Each row is a point on a tangle of strands that fork, close into loops and nearly touch. The rows are in no order.
In the rows, zero is written as 128.
Points whose rows are less than 74 apart are linked; no others are. Some points are linked to none.
lakun: [105  93 147 107  91 129 188 113 113  96 139 132 129 174]
Nutol: [137 121 159 138  84 177 163 115 121  98 149  95  70 165]
fam: [144 161 128 134 175  88 128  93 142 142 109 174 158 115]
fozor: [114  76 168 133  85  94 117 105  71 161 105 135  51 140]
guk: [144 151 133 112 159  94 103  72 146 145 124 188 130 114]
rofug: [ 98 127  57 109 135  94 154 153 131 101 114 146 147 113]
bav: [142 113 189 148  75 150 157  91 115 109 144  98  69 156]
suri: [121 191 108 228 165 127 143 132  82 147 100  94 154 171]
vug: [144 105 144 124  65 147  43  87 124  97 150 111  95  85]
bivig: [124 101 118  78 117 163 122 130 128 126 126 125 154 101]
Mizok: [128 162 100 132 164  86 153 112 147 107 126 165 142 119]
dobig: [104 121  95 115 143 110 123 195 138 150 124 101 184  93]
Luvaf: [150 139 104 132 152 159 106 167 136 146 112 125 124 103]
tura: [131 103 158  84 106 173 134 104 129 119 140 122 143 124]
kes: [132 130 130 130 152 145 124 190 129 181 102  99 168 126]
lebu: [118 118 146 102 107 157 187 125 125  97 148 116 123 164]
lopu: [147 100 195 113  68 159 104  72 133 105 138 104 123 121]
dosop: [133 178  93 198 156 127 134 167  94 153  76 102 143 148]
genos: [152 160 154 125 159 164 191 173 120 157 105 121 122 183]
gifiz: [ 97  85  89  98  95 117 142 126 107 124  99 159 123 144]
Bisu: [ 94  77  96 116  83 103 125 111 103 125 106 150  93 138]
bur: [123 132 103 107 150 100 126 116 161  75 175 151 160  87]
nasu: [131 163 109 192 146 149 122 174  86 185  67  89 154 164]
fetak: [126 133 107 115 128 115 110  93 154  80 174 151 118  94]
dupid: [144  94 184 115  61 156  71  76 128 117 131 106 116 102]
nusov: [153 178 120 176 178 113 127 136 145 127 119 137 140 121]
kigid: [134 167 111 186 170 123 111 173 145 136 120 102 152 126]
pined: [111 142 138 122 136  86 106  59 140 126 151 169  76 137]
Bedob: [152 143 156 107 152 174 179 151 132 150 122 124 124 164]
zim: [133 139 105 145 165 118 102 185 155 116 164 106 166  91]
beto: [142 145 132 150 183  99 111 151 166 110 164 129 176 102]
Fuf: [147 122 134 107 149 168 124 170 132 165 108 115 150 113]
zodu: [154 157 158 142 161 157 167 175 113 190  82 110 147 172]
gibat: [124 146 141 107 148  91  98  57 140 144 132 186  97 133]
givaz: [127  87 177 128  89 131 121  93  92 167 113 131  53 157]
rebe: [144 156 137 165 151 154 141 177  95 199  62 100 157 171]
nore: [ 91 122  83 127 116  75 140  91 138  89 143 165 100 130]
zazep: [141 115 123 126  85 142  57  87 136  80 170 124  95  87]
ribeg: [ 98 124 116 130 120  74 122  70 141 101 156 161  84 132]
Rera: [119 115  84  99 126 139 112 144 137 102 139 130 147  83]
vav: [105 124  96 138 141 102 103 201 149 147 150  91 188  92]
rida: [120 134 159 120 146 129 156 190 138 189 132  91 185 146]
tiz: [138 112 183 108  81 169 138  86 135  95 149 103 130 135]
Fab: [133 125 119 119 110 119  87  80 149  71 185 140 114  89]
Tagub: [ 99 125  69 108 142  99 143 180 132 122 112 124 168  99]
Soz: [140 137 128 123 179  92 122 122 163 104 160 154 183  94]
neful: [103 143  69 119 142  81 156 124 142  90 126 161 133 124]
Gata: [121 149 107 166 152 130 101 194 137 164 108  89 165 127]
Tovu: [171 116 141  99 121 201  82 126 130 142 134 128 113 100]
dirag: [ 97  81 131  88  95 124 175 118 107 116 117 153 141 168]
Gomul: [155 161 103 147 160 142 112 141 148 122 132 143 109 105]
zitav: [101  78 123 132  80  94 114 110  87 143 107 146  64 139]
vipid: [139 137 152 102 129 177 182 136 130 120 142 119 109 165]
gegu: [137  98 200 142  84 128 150  92  96 142 131 121  56 164]

A tip is a point with one link. Name the tips that can be reached along the links from each point below, in the order of the rows.
gegu | Nutol, suri
nore | Rera
Gata | rida

A fork is a point with three links, a tip a point with one. Leave the first point through the second and follow the links. Name the first fork or tip that comes.
ribeg; pined | neful
Gata; kigid | kes
givaz; gegu | Nutol
zazep; vug | Rera
rebe; nasu | suri

A piece is all that can be reached along the links. How many separate loops has the piece of each point below (a circle has one, a figure eight two, a Y none), and how many tips (points with one link)?
neful | loops 1, tips 1
Bedob | loops 0, tips 2
kigid | loops 1, tips 1
